Points on a hilly landscape, in no order, each with its height.
From any point a ball rolls to the lowest of the 2 points nearest to it. It stops when none of these is lower. Distance is the straight distance between rows; heights are no part of it.
z112 (h 56.4): [ 93 133 101 128 107 105 145 144 184 137 161  84 168 158 104 105 108 131
 144  93 132 157 100  84 125  78 124 118 118 180 118 117 109 121 114 156
 106 115 153 124  88 109  53 132 112 173  85 149 117 134  85  99  95]
z960 (h 41.9): [156 174 197 161 172 102 114  96 197 108 161 112 108 119  86 172 107 128
 102  61 132 184 146  71 109 130 113 135 117 151 130  75 165 195 149 173
 110 135 189  93 132 146 100 108  92 153 114 116 110 159 103  97 106]
z686 (h 49.4): [156 166 197 139 141 182 118  94 179  95 178 114 115 117  92 180 106 147
 106  80 131 160 161 113 114 135 140 120 107 138 141 123 185 149 145 144
 131 143 139  69 157 160 121 117 142 137 137 135  74 200  78 102 105]
z237 (h 22.2): [144 112 143 123 131 135 122 106 148 132  92 163 106 123 174 101 112 176
 131 139 133 136 106 127  91 122  83 119 156 116 108 101 145 122 102  88
 128 140 144 189 139 106 132  94  81 140 138 138 118  91 167 138 114]
z370 (h 25.4): [ 84 135 122 123 118 127 109 120 188 122  98 170  55  94 188 132  92 173
 140 131 136 168 116  96 107 154  98 137 120 101 123 131 219 102  55  70
 122 203 167 160 168 130 142  84  86 126 170 112  85 136 167 147 156]
z723 (h 39.8): [124 109 134 131 132 187 105 128 108 119 183  67 196 192 118 123 104 104
 122  88 199 109 130  92 137  94 161 137 103 149 108 134 137 101 147 180
 122 131 137 119  90 114 116 156 158 160 139 133 109 133 146  91 121]
z192 (h 41.0): [ 99 106 111  84  98 164 148 146 165 134 115 110 100 141 137 133 128 144
 164 145 127 133 103 122 163 118 113 120 133 160 162 177 148 101 112  93
 141 123 107 123 132 135 115 133 190 107 123 117  93 138 127 142 124]
z19 (h 46.5): [197 122 195 127 159 127 121 113 136 118 107 138 129 131 101 194 138 146
  97 100  96 130 109 147 112  74 143 142 175 147 148 137 104 153 168 114
 128 147 102  78 154 181 114 134 124 101  99 130 152 170 121 120  90]
z611 (h 29.8): [184 107 184 123 178 164  80 112 142 111  92 169  89 104 137 130 109 147
 125 153 128 116 112 123 106 129 133 148 156 139 133 119 127 165 148  87
 178 137 137 151 162 130 141 115 124 107 141 111  95 127 193 143 135]
z149 (h 59.2): [141 144 115 119 141 142 104 109 134 120 124 107  95 132 175 119  93 155
  89 101 135 148 129 107 147 179  74 118  98  73 104 140 152 102 109 136
 127 117 155 227 119 100 179 102  79 148 181  94 116  97 210 126 162]
z754 (h 45.8): [116 143 142 172 114  84 180 167 153 138 157  85 164 133  80 142 124 119
 139 105  95 171 141 144 138  38 132 105 147 175 133 113  61 138 131 153
 103  99 100  82 114 105  61 145 159 138  56 176 119 193  25  79  67]
z512 (h 36.5): [ 79 170 101 108 140  67 146  94 155 150 139 107 142 113 132 101 107 124
 104  99 129 180 106  85 141 144  76 130  86 130 101 111 131 129  93 173
 107  93 185 155 111 105  91 106  76 177 112 112 169  60 104 113 155]
z560 (h 26.2): [168 157 173 128 164 134 110  71 152  95 140 107 137 141 115 191 116 151
  92  68 135 154 109  90 112 114 106 131 111 119 116 115 144 113 143 139
 122 144 159 141 135 143 117 122 109 130 136 135 125 126 130  87 114]
z727 (h 38.6): [198 112 130 130 153 146 116 108 123 148 153 108 175 126  97 154 143 143
  91 119 101 127 133 147 120 107 171 117 113 125 109 165 109 139 136 104
 150 110 169 137 139 104  93 155  85 134 120 122 167 111 146 155 113]
z218 (h 60.1): [ 79 159 109 144 137 124 102 127 165  89 166 126 127 190 146 106  81  96
 123  55 201 171 130  40 129 150 145 164 123 116 113 131 209 117  80 176
  76 202 159 144  67 140 125 127  99 204 160 121 113 137 180  82 150]
z497 (h 24.4): [ 98 138 133 148  97 108 186 127 158 139  95 166 127  58 130 132 150 151
 167 163  97 148 144 162 124 112  83 125 132 134 134  99 113 124 110 108
 145  80 139 148 174 101 116  80 128 118 104 141 156  97  80 123 132]
z906 (h 67.2): [101 117 112  97 103 118 110 169  74 132 123 104 121 126 133  80 109  84
 145 153 144  55 116 159 172 190 103 117  92 109 136 165 127 104 140 162
 117  62 110 130  91 117 185 153 183 100 146  87 107 114 133 166 176]
z294 (h 30.7): [125 138 142 102 103 145 137 117 130 115 100 148 101 114 150 168 174 154
 151 143 115 132 108 179 158 156 121 143 138 137 191 164 118  93 128 105
 134 120  61 107 143 153 151 129 192  76 116 124 115 191  89 150 137]
z340 (h 68.6): [115  82 117 101 102 184 106 158  72 142  92 125 132 156 142  94  94 111
 143 163 165  49 138 160 141 160 125 136 114 100 123 154 131 125 151 137
 137 120 106 149 132 126 180 149 174 109 174  80  98 100 167 128 175]
z657 (h 36.3): [ 81 150  88 129 130  96 154  87 156 151 132 128 142 131 158  74 128 146
  99 124 127 193 138  96 102 122  86 119  96 117  59  86 131 122  75 139
 136 151 200 187 134  95 104 120  43 184 128 145 164  64 113  91 163]
z849 (h 54.1): [127  43  86 130  76 175 114 159  82 157 157 102 144 188 134  79 105 138
 148 140 145  57 167 142 101 113 130  92 142  96 106 108  81 147 134 127
 135 135 116 205 123 105 129 137 127 162 129 149 125 100 145 106 117]
z567 (h 20.6): [184  96  84 116 117 145  78 149  88 148 141 149 112 147 147  88 106 131
 125 157 132  96 132 149 127 167 149 102 139  83 116 148 132 131 109 105
 134 146 143 218 114 112 166 119  78 161 167 128 136  85 185 161 135]
z954 (h 8.9): [181 104 110 136 130 151  99 126 114 133 111 164  93 126 141  92 123 160
 124 161 137 104 116 136  77 135 141 107 159  86 110 109 140 116 101  65
 137 183 120 221 151 139 158 115  74 151 170 151 135 107 175 138 117]
z802 (h 70.9): [141  87 140  91 127 155 110  94 103 122  48 153  98 131 179 142 142 139
 122 144 119  99  96 154 180 170 105 151 128 121 152 194 103 107 137 108
 137 129  72 160 142 122 195 148 168  88 149  59 110 122 205 159 180]
z224 (h 56.9): [118 158 124 110 134 132 113 117 141 118 145  95 135 143 128 148 109 114
 119  80 165 151 112  81 147 142 170 146 105 144 123 154 152 112 132 140
 125 166 168  91 105 144  98 157 138 150 133 108 127 122 154 140 133]
z296 (h 12.5): [ 87 159  99 150 127  68 164 120 100 152  97 190 116  61 150 111 169 148
 139 177 109 164 143 149  89 154 125 133 117 116 110  83 134 113  72  94
 144 168 175 117 150 133 110  94  54 124 129 163 194  79 108 152 149]
z964 (h 31.4): [131 105 137 147  88 146 158 130  86 124 108 164 125  91 143 146 199 147
 158 197  82 101 148 223 106 109 132 118 185 101 162 141  65 110 107  92
 162 122  69 125 173 114 147 123 162  92 134 150 185 121 113 154 130]
z371 (h 27.5): [170 116  98 137 171 142  84 149  77 133 159 137 113 125 118 105 118 137
  91 163 116 120 148 151 104 161 183 104 126  96  95 117 142 148 110 129
 144 142 177 162 131 115 144 118  93 141 176 124 140  95 183 156 134]
z493 (h 18.4): [155 181 131 154 152 159 125  94 159 120 177  96 157 130  98 160 135 118
  83  79 109 177 160 104 110 103 198 127  80 132 119 128 159 158 115 122
 135 176 191  83 166 142  61 163  95 161 116 169 147 144  90 123  95]
z196 (h 31.2): [ 94 183  99 137 159  40 135 106 136 155 108 150 132  96 141 125 122 115
  96 128 115 166 121 113 146 183 103 142  79 120  89 120 145 119  95 154
 123 104 192 100 100 117 115  93  55 143 141 112 181  69 133 142 172]
z319 (h 47.8): [148 145 147 146 160  58 115 108 163 121 124 143 117 127 123 124 110 124
 126  83 164 168 113  77 103 119 131 157 156 151 126  86 156 149 126 147
  84 171 159 118  94 163 101 126  70 144 105 135 139 124 145 108 109]
z941 (h 35.6): [149 130 128 149 170  79 130 141 140 140 169 127 140 127  74  98 141 116
 118 108 120 142 137  91  98 122 187 121 132 142 123  80 143 177 122 161
 118 140 197  98  96 136  70 153  81 160  93 163 134 146  93 139  85]
z945 (h 13.2): [168 154 157 125 129 112 127  73 147 101 115 126 133 142 108 178 134 152
 103  74 152 155 105 111 139 163 128 144 116 122 148 131 142 101 144 116
  85 149  98 107 128 133 125 144 128 116 118 139 135 166 130 133 125]
z180 (h 27.7): [123 148 116 166 156 135 131 127 157 126 168 121 145 126  84 124 122 130
 114 119 115 179 149  84  88 100 190 140 117 146 101  88 155 172  94 133
 154 176 181  97 132 148  57 154  79 176 110 182 127 115  99  99 103]
z401 (h 55.4): [124 107 151 109 120 190  99  97 154  98 138 139 135 148 149 146  78 154
 119 135 164  89 127 124 111 152  93 139 123  82 104 124 143 120 153 147
 155 126 126 176 155 101 187 117 160 132 180  96  81 121 177  91 151]
z739 (h 69.7): [126  61 147 111 142 164  84 136  73 136  69 152 107 146 183 126  95 101
 137 155 148  64 136 145 135 157 126 167 131 106 123 167 117 132 146 100
 159 130  78 128 132 146 190 158 161  96 163  71  94 108 206 153 194]
z286 (h 52.3): [196  98 186 158 158 147 136 151  99 124 140  93 167 142  69 182 149 120
  86 101  76 108 154 158 109   9 162 120 184 140 115 132  49 179 202 128
 158 124 102  86 177 165  96 139 136 122  94 130 165 147  94  98  72]
z308 (h 59.8): [107 115 153 118 119 137 132 112 139 115  86 170 128 153 150 124 103 151
 169 119 145 112 116 128 104 124  56 158 151 123 112  81 130 121 149 132
 132 121  93 145 138 138 178 101 136 117 141 111 120 108 148  77 146]
z56 (h 42.9): [103 142 116 163 121 127 172 114  82 141 135  96 176 105  78 133 166 105
 111 136  89 125 185 172 142  54 182 119 135 110  97 114  82 131 124 134
 133 117 135  70 168 111  94 158 111 161  77 178 210 131  53 110  92]
z505 (h 44.6): [ 60  68  80  77  75 184 163 164 143 143 108 120 131 164 202 122 124 127
 182 158 135 103 126 112 167 109  89 139 144 133 159 202 119 105 122 120
 153 115  84 161 139 134 116 129 177  98 138  99  94 116 139 118 158]
z756 (h 36.6): [145 137 142 148 121 127 165 116 102 137 145 120 183 134 108 161 160 142
 104 122  97 142 153 165 104  75 175 147 139 131  98  85 101 126 146 122
 130 160 125  92 149 138  92 154 111 122 109 181 178 148  76 117  86]
z107 (h 45.4): [105  41 114 138  73 138 155 180  37 161 117 136 154 172 135  80 153 109
 168 183 141  45 180 174 107 114 151 112 165  98 115 106  63 149 144 147
 122 103  66 129 140  94 147 161 154 106 113 145 142 116 115 118 104]
z379 (h 53.2): [151 101 163 115 129 203  65 113 131 107 116 117 109 155 153 119  75 142
  97 128 164  70 120 111 140 161 108 130 107  86 116 172 168 106 133 131
 176 126 116 174 152 118 192 142 176 116 183  76  49 150 212 123 169]
z521 (h 55.3): [110 124 117 131 109 107 140 154 154 143 112 158 106 126 149  76 120 129
 175 140 125 127 120 114  83 102 120 146 174 154 139  73 133 142 120 123
 112 178 127 152 117 146 122 135 111 137 100 162 135 122 112 114 111]
z307 (h 34.7): [142 182 186 147 177 139 119 100 138  90 156  84 133 145 107 183 110 113
  91  50 148 155 121  81 121 132 107 152 123 152 123 111 138 145 182 178
 115 120 151  69 117 153 128 124 127 141 126 106 143 143 121  86 120]
z616 (h 19.6): [106  75 122 116 157 119 138 181  91 139 137 113 173 195 123 120 141  75
 145 112 122 101 156  86 135  43 179 166 154 203 127 130  71 182 165 159
 124 128 110  73  85 152  81 171 146 138  85 110 162  99 143 101 122]
z862 (h 33.4): [171 143 119 140 150 133 106 103 118 130 159 129 141 109 107 135 134 143
  85 137 126 148 126 141 104 130 176 116 117 101 108 105 134 133 102 111
 136 156 172 148 148 113 105 123  70 149 140 156 166 102 143 152 118]
z106 (h 15.0): [ 81 125 130 115  82 138 172 134 152 131  87 148 132  89 140 153 148 136
 175 185  87 139 137 179 125 134  88 131 127 145 166 149 129  98 127  96
 167  96  91 115 175 111 149  90 168  97 149 122 132 114  87 133 155]
z131 (h 28.7): [158 149 137 140 144 157 120 120 106 115 148  80 170 145  96 170 142 108
  89 108 119 139 147 138 126  97 205 126 120 136 115 152 122 132 158 135
 132 170 127  70 145 157  80 162 124 136 112 141 154 156 113 122  90]
z382 (h 37.0): [106  92 110 114 142  92 158 147  87 155 126 147 146 139 137  84 167  92
 160 156 116 106 146 120  95  94 162 131 174 127  95  82  84 169 141 142
 115 136 141 118  88 119 104 134  91 133  91 159 177  87 125 125 108]
z699 (h 45.7): [127 152 140 142 145 183  98 111 153 110 161 119 135 122 100 151 108 139
 119 117 142 118 156 130 124 128 172 134 101 132 125 128 165 126 136 126
 165 150 153  86 161 146 112 133 157 118 157 129  79 158 103 116 120]
z290 (h 51.8): [200 144 196 159 154 122 150 142 126 106 126  90 135 148  66 179 150 142
  98  62  78 118 122 158 109  55 134 110 172 157 145 137  77 184 186 122
 123 151  97  61 155 189  82 130 140 102  76 145 152 206  51 108  73]
z343 (h 43.3): [188  82 131 130 125 141 121 128  80 134 136 131 172 146 115 171 177 131
 106 127 104 124 124 168 133  73 164 118 149 151 124 159  72 137 146 118
 158 137 116 119 150 136 100 148 126 120 109 117 181 102 130 150  88]
z239 (h 70.8): [ 98 101 132 129 158 156 109 156  83 133  51 178  87 103 160 107 113 109
 158 177 129  71 134 161 130 156 119 160 149 123 139 116 133 162 130 107
 174 120 113 106 150 143 187 113 156  98 148  74 112  95 166 144 173]
z848 (h 53.7): [119  92 124 118 103 132 133 173 138 139 102 170  91  95 155  88 141 138
 177 175 113 115 140 148  99 107  85 110 175 153 179 124 100 161 121  91
 170 121 103 153 144 111 122 110 144  91 102 142 130 116 125 150 116]
z146 (h 59.0): [133 123 126 139 130 117 130 145 138 111 143 134 103 138 101  56 102 117
 154 138 143 115 127 121 104 130 123 118 136 129 116  85 137 160 143 153
 119 116 124 150  94 124 150 122 135 143  95 146  79 137 101 120 105]
z337 (h 57.1): [113  71 113 120 100 159 119 139 107 127 119 140 124 152 151  89  96 147
 160 139 144  69 147 134 108 120 111 118 142 101 112  91 107 146 147 131
 154 113 109 184 151 127 164 105 118 127 157 124 112  87 148  90 131]
z69 (h 72.0): [ 88  89 124 137 170 134 115 143  93 153  59 196 104 145 176 119  98 107
 162 166 134  97 140 125  91 127 122 164 183 118  95  69 126 178 130 110
 146 161 104 111 130 164 196 105 134  89 141 101 124  94 188 119 159]
z289 (h 30.1): [121 151 101 127 127 142  97 124 152 121 115 158  64  92 149 125  87 151
 135 163 130 149 118 119 117 172 113 119  93  88 134 139 200 109  76  98
 156 158 172 169 143 126 157  96 105 145 183 101  93 100 160 150 158]
z880 (h 49.3): [109 156 126 107 123 105 128 124 126 120 138  83 142 137 103 138 130 111
 136 101 123 118  91 108 177 130 112 134 108 177 163 146 120 126 173 148
 108  75  89  74  93 144 111 139 177 121  98 110 118 165 105 126 136]
z432 (h 48.2): [181  92 161 141 117 130 149 145  94 146 146  92 194 159  83 191 152 137
  97 111  84 117 128 174 148  33 120  98 156 145 101 159  33 154 180 124
 127  98  95  91 147 137  96 141 137 121  88 137 187 149 103 111  81]
z663 (h 37.1): [128 173 130 141 111 101 143  83 144 124 119 149 131 112 161 143 133 179
  90 111 149 169 116 127  85 170  94 120 104  96 103 110 164  75  94 110
  98 156 143 189 155 116 142 111  69 142 150 161 139 124 107 107 131]
z301 (h 27.4): [127 138 127 123 114 107 130 123 189 127  99 165  79  96 140 123 121 190
 150 135 137 148  91 128 114 144  47 123 138 141 145  87 152 116 103  92
 112 139 111 198 166 136 175  79  96 109 123 137  91 127 121 114 127]
z573 (h 55.1): [170 149 120 121 117 109 108 113 142 112 164 102 122 134 102 168 142 155
 108 106 145 154  82 147 181 185 138  97  91 128 175 162 142  70 121 116
  80  95  89 140  94 136 133 133 187 106 130 134  74 206 104 155 153]
z790 (h 42.0): [108  91 103 128 121 214 125 157 110 122 153  93 153 157 112 123 114 110
 139 145 146  95 166 126 124 121 201 136 102 133 117 146 154 130 120 125
 175 171 144 102 145 126 110 152 162 158 149 152  85 140 123 133 118]
z40 (h 44.9): [152 129 113 112 112 145  86 136  88 119 175  70 170 179 116 116 118  93
 105 103 185 108 131 101 158 141 143 115  83 138  90 168 123  96 133 167
 100 110 150 147  68  97  97 159 132 158 137 124 112 113 166 127 130]
z393 (h 50.6): [118  57 100 145  85 180 129 154  55 161 146 119 171 192 136 117 146 134
 147 162 162  74 168 162  98  97 156 124 157  89 112 107  81 116 136 125
 127 147  90 158 148 117 148 162 135 136 159 172 131 110 123 101 100]
z265 (h 31.6): [130  85 136 118 149 144  99 139 110 106 155  80 167 208 116 124 125  89
 124  81 169 100 137  67 124  69 179 139 131 198  97 151 101 149 171 180
 119 145 109  96  74 160  87 163 132 149 113  94 118 136 168  92 116]
z334 (h 30.5): [102 137 111 132 123 124 135  93 141 136 132 149 119 110 160  91 107 169
 113 151 132 164 125 121  90 133  94 125 116  89 102  65 135 115  93 128
 132 157 169 203 149 114 126  97  63 165 163 144 148  79 131 101 129]
z178 (h 62.0): [138 138 131 102 134  82 172 162 158 136 110 141 111 118 134 130 159 120
 142 112 102 175  94  92 161  98 116 137 171 184 186 151 100 155 122 105
 103 135 109  89  97 146  75 132 134  82  50 134 156 152 100 160  93]
z819 (h 59.4): [119 129 103 100 129  72 142 155 143 145 142 108 150 151 128 124 141 103
 153 103 108 146  88  83 157  92 146 137 136 190 143 155  89 137 131 140
 111 109 128 100  62 125  72 154 118 132  69 124 150 119 112 142  95]
z755 (h 50.8): [144 127 119  96 118 178  72 148  92 113 130 100 122 168 155 127  75  87
 100 117 187  68 120 109 191 165 124 132  74  94 125 181 176  86 142 161
 134 129 141 151 101 122 182 155 169 143 182  68  61 136 211 149 196]
z103 (h 34.8): [134 138 123 144 142 181  97 111 163 113 167 130 122 121 136 118  90 130
  86 143 145 164 131 113 115 152 157 107  86  86 112 129 201 120  80 112
 171 170 179 149 145 109 108 117 122 153 176 120 108 121 133 140 142]
z957 (h 32.9): [100 148 119 141 109  92 199 147 169 142 131 133 128  75 104 123 166 129
 163 153  75 173 132 166 147  89  93 115 131 164 162 129 104 144 114 112
 134  52 119 103 152  89  90  92 144  90  79 142 137 151  44 131  96]
z36 (h 65.8): [102 150 105 122 100  96 122 142  68 138 144 104 146 103 120 110 139  77
 140 151 131 108 129 169 180 175  90 105  93 113 123 139 114  79 159 178
 109  20 113 129  85 106 161 129 173 123 138 109 150  96  93 142 173]
z569 (h 62.1): [120 139 136 155 141  90 138 133 114 120 147 144 121  82  89  77 104 105
 136 146 116  98 138 147 109 127 131 101 108 118 115  72 116 145 129 145
 117  69 167 133 111 100 146  97 107 131 116 152 136 104  96 165 126]
z93 (h 71.9): [145 117 156 110 142 102 107 104 149 116  51 166  65  93 157 142 128 133
 117 116 115 152  95 132 184 178 102 145 124 117 167 155 148 115 117  88
 130 111  85 176 117 132 173 121 142  82 132  82 105 143 204 164 157]
z460 (h 45.5): [168 167 159 125 133  98 134 116 125 134 139 110 138 104  80 143 154 110
 109 109  84 120 105 142 172 140 124 115 129 148 128 125  96 133 179 144
 115  47 116  85 109 148 143 122 143 115  91  97 159 145  95 164 125]
z813 (h 42.7): [151 140 149 149 118 111 157 117 112 122 152 119 140 103  97 149 155 141
 121 129 113 136 138 172 130 123 148 116 127 130 144 118 102 108 137 123
 121 130 119  90 135 131 103 140 152 126 107 192 145 179  60 141  95]
z376 (h 57.2): [151 159 115 124 103 145 108  98 151 108 152 108 118 124 138 144 115 149
 103 123 148 144 102 140 175 185 118 120  89 101 148 166 173  71 125 140
 105 113 120 168 107 117 164 116 157 118 175 113  78 174 141 142 164]
z366 (h 57.5): [ 93 158 136 122 144 168 114  92 168  76 155 108 126 170 143 146  76 118
 113  74 202 154 119  64 120 156 144 170 109 117 111 136 196 106 129 161
 114 169 142 121 121 145 149 142 149 172 172 106  72 151 177  77 152]
z325 (h 60.4): [ 85 102  77  94  66 142 147 154 139 156 112  88 132 133 153 141 157 125
 158 173 115 118  94 133 196 161  51 103 104 138 163 180 120  67 145 124
 144  59  78 177 138 105 150 120 199  82 158  87  89 131 114 147 175]
z799 (h 36.0): [152  93 173 101 159 158 116 118 149 119  83 150 118 146 138 134 116 138
 136 130 135  86 125 125 145  93 114 148 155 154 141 136 103 147 165 111
 147 104  88 122 142 157 151 137 162  96 118  88  87 128 175 133 133]
z445 (h 18.7): [105 152 121 120  98 101 139 112 172 122  74 172  73  66 189 128 132 190
 143 147 126 178  95 123  99 159  56 129 129 103 134 125 184  80  68  75
 117 193 123 188 183 155 152  88  83 126 173 128 109 117 125 145 146]
z60 (h 52.2): [120 163 145 153 110  79 169 171  92 143 157 127 145  67  73  95 177  85
 133 144  68 109 163 171 142 105 157 101 117 145 131 137  90 154 140 155
 105  48 139  52 117  91 107 131 138 106  71 143 162 152  54 160  92]
z628 (h 52.9): [144 169 188 129 147 189 109  79 198  85 144 122 112 128 121 175  96 155
 116  66 151 144 119  62 150 162 108 130 116 139 155 146 197 108 139 151
 122 141 112  85 149 153 161 112 167 136 160 104  36 212 125  98 139]
z937 (h 23.9): [117 153 113 131 144  40 164 103 128 168 113 171 134  85 132 105 147 127
 114 137  95 158 137 125 109 132 116 136 143 134  95  92 114 147 110 126
 112 131 183 124 106 118  93 112  40 138 106 130 199  64 119 141 144]
z7 (h 23.4): [ 64 152  89 143  91  84 174 133 121 155 101 170 125  76 152  99 148 114
 156 197  79 154 154 145 114 121  94 114 135 116 140 125 109 118  69 110
 160  97 153 130 155 105 120  95  98 123 100 144 192  62  82 139 152]
z287 (h 52.1): [ 92 169 131 110 142 107 119 145 147 110 159  54 117 153 109 136 108  89
 132  71 164 128  85  69 213 165 131 136  85 192 149 182 149 108 140 173
  99  79  90  75  74 135 119 148 186 133 130  96  71 174 141 132 154]
z392 (h 47.3): [188 166 178 156 160 128 104 112 178  99 172 116  88 102  61 165 113 139
 101  73 115 182 136  99 139 172 132  93 119 143 152 125 161 173 158 147
 115 105 150  71 154 158 106 114 119 122 116 136 107 205  94 136 105]
z918 (h 39.4): [131 143 130 146 110 126 187 152 164 143 156 103 148 101  96 160 146 134
 151 115  83 155 139 170 152  66  95 108 128 193 146 133  75 136 143 127
 129  61  84  85 155  95  99 117 177 100  70 153 122 195  22 107  95]
z967 (h 60.2): [141  87 118 122 107  88 140 169  84 143 132 143 130  93  90  81 175 118
 147 179  88  85 146 169 106 122 144 102 144 121 131 119  85 191 138 136
 127  68 129 126  94  86 132 134 103 111  73 139 157 105 111 176  91]
z965 (h 36.4): [120 168  99 119 141  56 128 105 112 138 109 148 106  87 152 123 141 105
 119 129 122 130 101 142 156 188 118 147 120 109 126 138 142 111 110 137
 101 117 145 131  96 130 161 112  92 110 130 111 161  96 133 170 152]
z891 (h 50.7): [104  78 124  92  95 143 146 145 133 157  64 175 113 121 205 127 145 147
 175 170 118 116 117 139 132 110  64 122 183 133 173 152  95 131 125  78
 159 131  81 157 147 135 154  92 134  81 138 113 139  68 165 135 132]
z438 (h 38.5): [110  91 112 149 104 144 146 147  62 138 113 167 107 108 132 106 177 107
 173 193 119  78 166 176 103 129 155 119 179  97 131  88  94 137 132 109
 145 136  86 130 147 122 138 140 146 110 118 170 159 105 107 141 113]
z678 (h 41.6): [176  96 173 118 173 126 123 124 128 136  74 180 115 131 121 141 132 132
 133 125 117 117 131 124 111  73 122 145 190 157 147 107  98 163 164 116
 129 145  95  95 125 179 131 117 144  91  93 131 129 136 143 123 100]
z465 (h 27.3): [162 168 142 138 114  94 102  75 140  97 133 139 106 131 135 160 137 158
 102  83 190 178 106 113 109 193 119 134 125  79 149 123 175  85 109 129
  74 175 124 143 127 140 148 127  97 129 153 179 127 172 140 123 127]
z285 (h 24.0): [137 113 144 124 108 156 163 152 129 116 105 157 116  92 119 154 191 149
 153 177  92 129 140 224 130 114 122 117 143 127 185 168  96 103 133  87
 157 121  65 105 165 113 142 118 191  80 128 137 124 165  87 161 127]
z459 (h 47.1): [127 163 105 133 104  84 153 130 136 125 155  90 147 120 102 123 159 132
 141 109 111 169 111 145 156 142 135 111 103 150 167 159 120 112 113 125
 104 119 125 103  98 120  79 139 152 134  92 173 133 170  61 151 105]
z543 (h 36.7): [153 121 112 105 112 110 140 121 164 123 111 136  92 104 132 133 151 160
 141 134 110 144 103 155 152 157 130 110 122 135 170 183 123 122 100  73
 124 127 112 143 120 121 118 125 154  95 112 145 114 160 126 177 120]
z65 (h 21.3): [208 132 159 151 188 165  72 101 128 118 105 165  92 102 136 129 133 162
 101 152 132 120 124 114  65 145 155 112 158  98  97 100 149 136 113  95
 143 176 133 197 164 116 166 118  78 137 175 110 106 119 211 138 125]
z506 (h 51.9): [ 76 156  99 154 101  86 164 152 145 140 161  61 172 155  95  85 157 104
 150 113 129 157 128 106 111  69 145 125 136 195 118 119  89 129 129 145
  94 138 113  88  77 102  58 165 147 154  68 172 145 167  33  85  96]
z71 (h 47.7): [ 58  83  93  76  80 170 154 144 147 147  85 138 119 150 205 109 125 121
 174 155 139 107 138  97 112  96  91 151 170 129 158 148 116 130 112 116
 146 175 102 157 145 151 135 113 147 111 137 114 126  86 165 108 137]
z81 (h 48.3): [123 134 109 117 129 140  85 143  89 122 152  83 158 149 135 137 103  77
 105 126 164 112 129 127 179 170 159 125  65 137 103 186 172  81 129 157
 132 119 163 135  93 123 141 171 160 135 177 103 115  97 178 158 154]
z39 (h 57.4): [127 128 126 111 116 174  87 110 120 111 134 110 145 128 151 145 105 150
  98 138 122 120 135 146 139 171  95 115  90  72 114 157 140  83 124 136
 151 115 134 201 157 107 178 111 125 136 201  92 120  80 175 124 169]
z658 (h 54.6): [106 168 133 126 154 105 129 128 122 100 140  86 117 168 118 143 113 103
 127  60 185 139 110  64 179 147 150 160 105 160 142 161 161 122 145 159
  86 145 123  49  65 159 114 154 156 161 124  92  90 155 146 126 148]
z599 (h 47.5): [127 158 142 180 114 103 175 167  72 146 146  84 181 107  67 135 175  74
 126 131  64 104 173 169 155  49 159 111 113 121  89 139  78 158 141 143
 122  67 137  40 155 115  98 144 134 145  60 135 203 132  47 119  76]
z625 (h 38.3): [100 128  83 137 158 194 100 151 137 130 175 125 133 128 120 113  75  99
 118 158 142 120 175 127 114 151 187 132  84 103 118 112 196 136  95 121
 184 162 192 114 141 121 119 136 140 158 190 133 102 125 154 132 149]
z123 (h 29.3): [112  93 105 110 140 105 124 138 111 166 129 140 180 175 135 119 141  96
 141 126 126 123 150  92 121  73 153 169 171 157 108 115  82 148 144 143
 127 162 129 109 109 145  80 157 111 153  95 126 179  84 156 107 116]
z666 (h 32.5): [134 133  89 138 174 153  79 131  88 144 137 159 119 152 141 120  91 115
  93 149 162 106 148 126  95 181 183 128 117  64  98  85 167 116 106 123
 136 187 151 158 137 134 170 135 110 153 190 149 148  94 196 125 142]
z33 (h 64.3): [ 92 143 128 127 115 106 135 123  95 132 138  93 144 100  91 116 105 104
 146 138 119  79 159 167 142 150 102 127  95 127 115 124 125 105 149 156
 118  41 139 121 121  95 155 121 134 128 121 110 129  91 110 129 139]
z966 (h 32.7): [109 126  90 134 132  50 162 147 124 169 124 175 111  98 132  57 174  90
 137 165  82 128 137 135  92 111 149 128 148 129 126  87 100 185 107 129
 105 131 173 112 101 104  92 122  55 132  87 155 187  92 106 140  92]
z77 (h 40.7): [137 143 140 123 153  97 127 111 115 125 106 159 122  97 126 152 141 111
 117 129 114 127 108 146 141 138 132 139 148 138 130 127 121 135 146 127
 117 100 137  88 115 134 142 110 101 122 113 111 172 102 141 145 143]
z542 (h 57.0): [119  99 110 112  85 104 178 174 116 143 131 141 107  99 137  75 157 137
 174 184  95 120 127 178 124 116 112 102 156 129 153 127  84 175 109 116
 122  95 110 151 109  87 121 124 133  92  95 153 154 119  81 166  99]
z707 (h 42.5): [172 146 141 162 175  79  96 123 148 118 164 130  87 112 100 107 119 121
 112  99 137 142 108  65  85 159 161 116 129 127 123  68 166 193 127 153
  91 160 193 138  94 142 103 134  69 151 130 152 107 149 140 130  94]
z516 (h 59.1): [ 83 133  94 106  92 129 132 129 172 123 118 110 111 116 140 152 124 134
 134 138 121 134  79 138 196 186  67 130  91 114 155 164 166  53 134 138
 129  83  82 184 145 123 188 105 198 112 178  91  79 159 142 127 193]
z363 (h 36.8): [105 117 107 132 141 179 103 135  68 144  96 169 140 153 156 129 120 125
 125 173 140  79 148 145  88 144 167 157 132  69 104 105 145  98 116 104
 146 171 114 136 151 136 187 142 128 137 196 130 142 112 172 123 158]
z462 (h 55.2): [113 155 168 107 149 182 105  93 191  79 123 108 116 147 151 178  89 141
 104  79 183 138  90  66 163 162 105 154  93 100 131 147 185 103 138 153
 116 128 114 126 130 134 169 139 167 139 161  75  39 191 182  89 170]
z347 (h 52.0): [104 135 113 136 130  90 140 126 152 122 101 170 105 158 155  96 127 138
 145 104 155 160 127  76  74 133 116 159 154 146 127  79 158 137  99 116
  94 201 141 125 107 166 131 115  94 144 124 138 146 130 153 114 110]
z921 (h 51.5): [147 138 118 126 114  94 156 131 143 129 165 100 143 159 124 158 149 156
 115 127 135 152  88 154 148 144 108  89 119 140 145 157  97  90 144 124
  70  86  79 133  86 107 115 143 177 100  83 178 114 202  72 123 120]

Call two points neighbours if one is among the 2 nearest of the other. Go from one point of each pair to the other, from neighbour to neighbour, staying as low as possible. Name the highest point that can't be avoided.
z756 and z945 -> z967
z296 and z616 -> z382
z937 and z106 -> z497
z954 and z196 -> z512
z945 and z954 -> z663
z445 and z954 -> z301

For each start below, name the point where the ball stops.
z542 -> z285
z628 -> z445
z802 -> z493
z39 -> z616
z239 -> z493
z308 -> z616
z286 -> z954
z337 -> z285
z290 -> z954
